The views of a scene show one set of named points, each view turned or mirrored, and shifted as a whole, with a little noise and some points left out.

Scene 1
View 1
k_749: [-26  -8 -10  10  32   0  -5  -6  -1 -22  26  31 -20   7 -15  -9  32 -17
  32 -47  -3  25 -10  -3]
k_549: [  5 -13 -13   1  33  20   5 -19 -11 -14 -13 -10 -22  17  23   1   6 -12
 -13 -19 -10   5  -8  -6]
k_399: [-11   8   9  14  10   9 -10   1  16 -21 -11 -19 -15   4   4  19 -35   6
  13   2   8 -19 -16  -3]
k_648: [-31  23  -4  10  39  -5  -1 -18  28 -24  24  18   3   7   8  16 -20  12
 -13 -36 -20 -14  14  19]
k_222: [ -9  -9   1   9  -1  24 -16  11   7 -23   2  -8 -28   0  -7  16  -2  -4
  26  -4  12   4 -23 -15]
k_821: [-27   8 -14  -4  52   7  10 -22  12 -24  36  32  13   0  23  13   9   0
 -34 -56 -34  -1  18  23]
k_193: [-21   8  -3   3  36   7   1 -12  10 -23  15  13  -1   2  14  13 -10   2
  -9 -33 -14  -6   0  10]
k_533: [-12  14  19  16  20  -6  -6  -1   1 -21 -29 -25  -7   7  11  11 -55   6
  22   4  14 -27 -23   0]
k_780: [ -2 -10 -14  -8  35  31   8 -16   1 -21  12   3  -6   2  31  17   9  -5
 -39 -30 -25   2   3   6]
k_655: [-15  -6  -9   7  70 -23  17 -33 -31 -13  -7  23 -12  26  13 -35  20 -31
  17 -56 -13  20  -9   3]
k_775: [ -1 -30 -15 -23  36  45  10  -5 -20 -28  24  19   4 -18  36  12  38 -22
 -36 -47 -26  20  -7   3]
k_998: [  7 -16 -12  -8  32  32   6 -16  -9 -17  -6  -8 -15   8  31   9   6 -11
 -27 -20 -15   4  -5  -3]
k_44: [-24   8   1  -1  14  26  -7   6  25 -32  27   9   8 -18  13  34 -18  13
 -19 -22 -13 -15  -1  11]
k_626: [-10   2  -6   8  43  -1   7 -25  -3 -16 -10  -1 -13  19  17  -2  -9  -6
  -4 -26 -11  -3  -3   3]
View 2
k_193: [ -7  13 -10   2  27 -21   4  -1  11  -5   1  16  -5 -11 -14 -13 -18   3
   7 -15  11 -13 -19  -1]
k_44: [ -4  36  -6 -10  21 -15  12 -12   9  -4   2  27   3   9 -23 -22 -17   8
  -4 -16  33 -31 -25 -28]
k_648: [  0  21  -4  -2  39 -23   5  -5  16   0   2  17 -20   7 -29  -9 -23   3
  -6 -24   9 -15 -17  17]
k_775: [-25   9 -19  14  31 -19  28 -13 -19 -19  -7  21  26 -38   4 -56  -1 -25
  53 -12  16 -18   1 -29]
k_821: [-10  14  -3  10  56 -25  21 -16  -2  -7   1  21  -7 -11 -27 -34 -18 -17
  21 -32   7 -19   4  19]
k_998: [-27   7 -19  -1   6 -15   9  18  -2 -22   1   7   8 -27  -3 -27 -14  -1
  28   7   0 -12   0 -31]
k_549: [-23   2 -22  -2  -2 -16  -3  25   8 -19  -2   3   2 -28   3 -12 -13   6
  20  14  -4  -5 -13 -25]
k_749: [  8   5 -37  19  33 -24  -6  -3  15  -4 -32  14  -9 -19  21 -16  10 -26
  33 -15   9   9 -57  10]
k_399: [ -7  20 -18 -16  -9 -14 -13  18  27  -4   1  12  -6  -1  -5   9 -19  29
 -19   8  18 -13 -42 -29]
k_655: [-14 -29 -22  30  33 -32 -10  10  10  -7 -11   4  -6 -61  19  -6  -6 -10
  40  -9 -17  22 -22  37]
k_533: [-13   8 -10 -14 -17 -18 -22  22  32   1  12  10  -1 -19  -3  25 -27  50
 -30  12  18 -10 -44 -23]
k_222: [ -1  22 -36  -9 -10 -10 -11  15  22  -9 -19  12  -1  -1  15  -5   1   3
   7  11  22  -8 -61 -43]
k_780: [-22  15 -14  -1  21 -16  16   6  -6 -20   1  13   6 -17 -14 -36 -16 -10
  28  -5   4 -20   7 -24]
View 3
k_821: [ 17   2  25  15 -31 -48 -17   4 -23   7   4   7  -1 -13  -4   8  -9  29
  18   1  -8  43  16  35]
k_780: [ 26   8  24  26 -20 -13 -18  -8 -36 -13   5   9  -2   2   6 -15  -1  17
  18   7  19  14   7  20]
k_998: [ 27  10  22  28  -5   9 -15 -12 -28 -16   3   6   7  12  10 -23   9  14
  22   8  29  13  -1  10]
k_533: [ 22  14   2  48  27  36  22 -26  23  10 -31   5  18   6   8  -4  42  32
 -15   8 -13   8   6 -31]
k_749: [-13  18 -18 -11   9  -9 -23   8  -1  -4  10  -4 -22  -2 -13   2  12  11
  29   7   6  70  -9 -13]
k_44: [ 20  11  -3  35 -26 -18  -6 -15 -17   1 -12   8 -23 -19  -2  -2   6  25
 -17   9 -17  -1  14   0]
k_655: [  3   4  19  -4  23  -4 -12  11   7  12   8  -7  29  14  -1   2  20  18
  54   4  28  92  -5  14]
k_399: [ 17  19   0  35  15  26  11 -19   4  -6 -20   8  -2   4   3  -6  28  27
 -14   5 -16   4   4 -32]
k_648: [ 12   8  22  22 -11 -28   0  -1  -6   6 -11  10  -1 -11  -8  16   3  39
  -2  -7 -34  31  20   5]
k_626: [16 10 17 23 13  7  0 -5  0  1 -7  3 17  9  3 -2 19 28 17  2  2 37  3 -3]
k_222: [  2  27 -23  21  15  31  -8 -15  -4 -18  -6   4 -26   5  -4 -16  24  12
  -2  13   2  11 -11 -40]
k_775: [ 23   4   1  18 -34 -25 -37  -8 -39  -6  15   1 -14  -8   7 -24  -4  -1
  31  22  50  27  -6  36]
k_549: [ 19  14  21  21   9  16 -10  -8 -21 -17   1   4  11  18   6 -18  14  16
  28   5  25  24  -3  -2]
View 4
k_780: [ 19 -10   7 -17 -22  48   9  12   3  17   5   7   1   4   4  18  12   5
  17  -1 -19  16   6  -2]
k_749: [ 18  -2 -21   3  -1   8 -34 -21  28  29  12  -2   7  16  -9 -12  -7  65
   6  17 -30   8  -7 -27]
k_648: [  6 -32 -17  14 -15  37 -19  -3   1   2  19   6  17  28   7  10  -4  14
   3 -35 -21  11   2 -13]
k_44: [ 16 -26   2  20 -14  55 -16   4 -15  -7  -4 -19  29  13  14  12 -15  11
  14 -28 -11  17  33  -5]
k_533: [-31 -10 -21  -1  -3  23 -30 -39 -17 -40  -2  -4  10   5   8   9 -24  15
 -32 -26  11  15  47  21]
k_549: [ -7   6  -9 -32  -9  30   1 -10   9   6   1  12  -9   5  -2  10   3  18
  -2   8 -12  16  10   9]
k_821: [ 33 -37  -1  12 -34  38  -8  12   9  26  32  15  10  21   2  18  17   9
  15 -20 -31   4 -18 -23]
k_998: [  5   3   4 -32 -17  39   9   0   5  10  -2   9  -8  -2  -1  16   8   9
   6   9 -11  17  13   8]
k_626: [-10 -10 -18 -16 -11  22 -11 -16   6   0  14  16  -3  13  -1  10   2  16
 -11  -9 -14  12   3   2]
k_193: [  9 -23 -10   7 -16  33 -16  -7   2   4  14   3  12  16   3  11  -1  18
   1 -19 -17  11   7  -8]
k_775: [ 46  -3  24 -16 -38  40   5  14  10  36   7   0  -3 -18  -7  16  21  19
  26  30 -22   9   3 -15]
View 5
k_222: [  8   1   7  12  17 -24 -12 -44   5  23  -6 -19 -37 -13 -17 -10   0 -33
   9 -11  -1  24  23   2]
k_780: [-13  -3  -2  -4  22 -25  -2  10  -6  12 -33 -11   1  30 -52  -6  15  12
  -3 -14  28   8  28   8]
k_399: [-12  -5   3  11  17 -18 -19 -25  16  35   9 -10 -31 -27 -23 -17  -3  -4
  -4  -7 -11   8   0  17]
k_655: [  5  17  32  -8   7  21  12  33  10 -30  15 -32  26  -5 -39  11 -19 -25
  -4 -22  38 -12  56   8]
k_44: [-12 -14  -6 -12   5 -39 -11   0  -2  33 -21  18 -16   5 -41  -9  27   7
  14  -5 -14   5   5  -2]
k_626: [-12   3  10   0  13  -2  -5  10  15   3   3 -22  -2  -3 -37  -5  -8   3
  -8 -13  17  -1  25  18]
k_998: [ -9   2   2  11  34 -19  -8  -2  -3  15 -26 -25   0  18 -46 -11   4   4
  -8 -18  37  12  29  15]
k_749: [ 18   5  18 -15  -9  -6  13  -2   5 -24  -1 -17  -8   4 -28  13   3 -45
  19 -11   5   9  55 -12]
k_821: [-15  -9   2 -29  -8 -18   8  41   2  -6 -21  10  15  30 -56   8  24  17
   8  -5   5  -9  32   1]
k_193: [-10  -5   4 -12   2 -15  -3  13   8   9  -5  -1  -3   2 -41  -3  10   2
   3  -9   0  -1  21   5]
k_549: [ -7   5   8  10  28  -9  -6  -4   6   7 -14 -33  -5  10 -37 -10  -6  -3
 -12 -18  34  10  30  19]

Which points are out of place in each view (at most two, in the order of its rows)? Write - if all are in place.
view 1: -
view 2: k_549
view 3: k_626
view 4: k_648, k_44
view 5: -
